Each row is a point on a tangle of strands that fork, close into loops and nearly touch. The rows are in no order.
Two points are linked if the straight distance between their rows is under 35.8.
z500: [ 48 -31  22 -28 -12 -24  18  31  -7  35  -5  24 -11]
z859: [ 29 -13  -3 -18  -3 -40   4  14  -9  66 -22  21  -4]
z49: [ 37 -43  32 -40  -4 -23  19  20   6  23  11  -8 -11]
z987: [ 13  19  -9  28 -11  42 -22  19 -13 -78  10  25 -23]
z253: [-16   8  11   7   3  27   2   2   7 -56  14 -16   5]
z341: [-10   2   7  -9  -5   4  17  -3   6   8   6   4  11]
z599: [  7  27 -12  36 -11  16 -10   0  -8 -27 -12  25   7]
z82: [ 11 -19  23 -45   6   1  17  41   0 -21  14   6 -11]
z270: [ 22  29 -11  29 -17  18  -6  18  -9 -32 -16  39   4]
z779: [-15 -32  15 -31   7  -7  16 -25  19  29  24 -28   5]
z507: [-23   0  15 -14  12  24   8   8  12 -55  18 -28   7]
z666: [ 20 -24  -3 -21   4 -47   1  -8   2  72 -14  -5   2]
z470: [ 16 -28  27 -40  -1  -6  21  30   3  -1  17   0 -12]
z535: [ 65 -43  27 -30 -12 -43  16  19   6  51  -7  -1   1]
z228: [-21  27 -27  62   6  34 -34 -29 -21 -33   4  20 -12]
z612: [ -8  26 -24  56  -3  35 -28 -16 -21 -40   2  28 -12]
z871: [ -5  21  -5  13  -6   3   5  -2   0  -1 -10  14  18]
z238: [ 26  28 -17  38 -20  25 -17  17 -16 -41 -14  45  -5]
z317: [ 15 -45  20 -32   3 -26  14 -15  18  44  15 -26   0]
z333: [  2  13   3  15  -4  32  -8  14  -3 -71   9   3  -7]
z912: [  3  -7  19 -31  -2   9  20  31   3 -22   9   7  -3]
z740: [ 29 -21  -4 -20   1 -47   1   4  -3  73 -22   7  -3]
z276: [-13  21 -25  -4  -2 -43  -5   7  -5  69 -42   3  -9]
z611: [-38 -20  20 -39  36  21  10   3  17 -47  33 -52  13]
z916: [-21  37 -28  18  -2 -26 -11  -2  -2  36 -40   1   5]
z113: [ -1  13 -21  -9   0 -43  -4  10  -9  71 -37  12  -7]
z692: [-23  16  -5  24   4  12  -2 -30   8  -7   2 -17  23]
z472: [-22 -33  19 -39  11   3  19 -17  21   9  29 -39   1]
z707: [  9  14  -2  12   0  39 -19  27  -9 -87  12  10 -17]
z995: [ 56 -34  19 -26 -11 -36  14  24  -5  52 -11  18  -6]
z656: [ -8  25 -23  50  -8  47 -31  -9 -22 -54  11  33 -23]
z548: [-20  17 -13  48   3  26 -16 -32  -4 -32   6  -7   6]
z178: [ 23 -11  17 -27 -15  -3  20  31  -5   9   0  27  -8]
z641: [-34  21 -18  16   9  -8  -6 -36   8  23 -11 -21  25]
z296: [-18  41 -29  28   1 -20 -15  -5  -4  22 -40   1   8]
z550: [  0  28 -13  26  -7   2  -4   0  -8  -5 -19  22  16]
z580: [ 15 -47  26 -38   3 -20  15  -6  16  29  22 -29  -7]
z662: [-27 -29  23 -46  21   6  16  -2  18 -11  33 -43  -1]
z911: [-18  35 -28   8  -6 -37  -8   7  -4  55 -49   4  -6]
z528: [ 17 -32   2 -24   7 -42   3 -20  10  69  -5 -18   6]
z427: [-20  16 -10   6   4  -7   1 -20   5  21  -8  -6  22]
z999: [-35  31 -27  32  10 -11 -17 -35   4  14 -20 -22  19]
z934: [-30  36 -30  32   5 -16 -19 -24  -1  19 -31 -14  11]
z829: [ 14   5 -15 -11  -2 -41   0  18 -12  68 -34  23  -6]
z154: [-10  12   4  20  -4  29  -5   0   1 -57  11  -6   0]
z924: [-19  18  -7  36   2  18  -7 -26   1 -24   3 -10  14]
z600: [ 19 -34  12 -25   1 -29  11 -13   7  52   7  -9   1]
z198: [-13  11   2   0  -1  -1  11  -9   5   9  -4   6  18]
z179: [-26  22 -22  59   8  31 -28 -36 -16 -31   7   3  -5]
z117: [-36   8   0  28   9  26  -3 -42  11 -28  16 -37  16]
z261: [ 11  24 -16  33 -15  50 -30  17 -20 -77  13  37 -32]
z92: [-31  -8  16 -25  22  22   8   7  14 -53  26 -40  11]
z816: [  7  31 -29  52 -13  46 -34   3 -26 -51   3  52 -23]
z601: [ 52 -47  29 -35  -8 -35  19  16   9  38   2  -9  -5]
z458: [ 16  29 -23  49 -16  34 -29   8 -20 -45  -6  48 -16]
z353: [-33 -29  20 -46  27  13  14   0  18 -24  36 -49   5]
z647: [ 11  -4  15 -23 -10   4  21  26  -3  -4   3  21  -3]
z328: [ 28 -37  31 -44   1 -15  17  31   2   5  15  -6 -16]
z247: [-36   9  -2  19   8  16   3 -40  14 -11  12 -33  23]
z594: [-24 -26   7 -26   8  -8  12 -37  20  38  20 -32  11]
z293: [ 34 -21  21 -32 -11 -11  21  34  -7  17   1  25 -12]

A piece is all that can be reached along the links. How many separate loops has the piece of each point below (a circle has one, a figure eight two, a Y none), and how many tips (points with one link)?
z507 -> loops 0, tips 2
z247 -> loops 0, tips 3
z601 -> loops 1, tips 0

How many points has the smallest loop of links through each point below? Write - if it is on no loop.
z912 -> 12
z228 -> -
z253 -> -
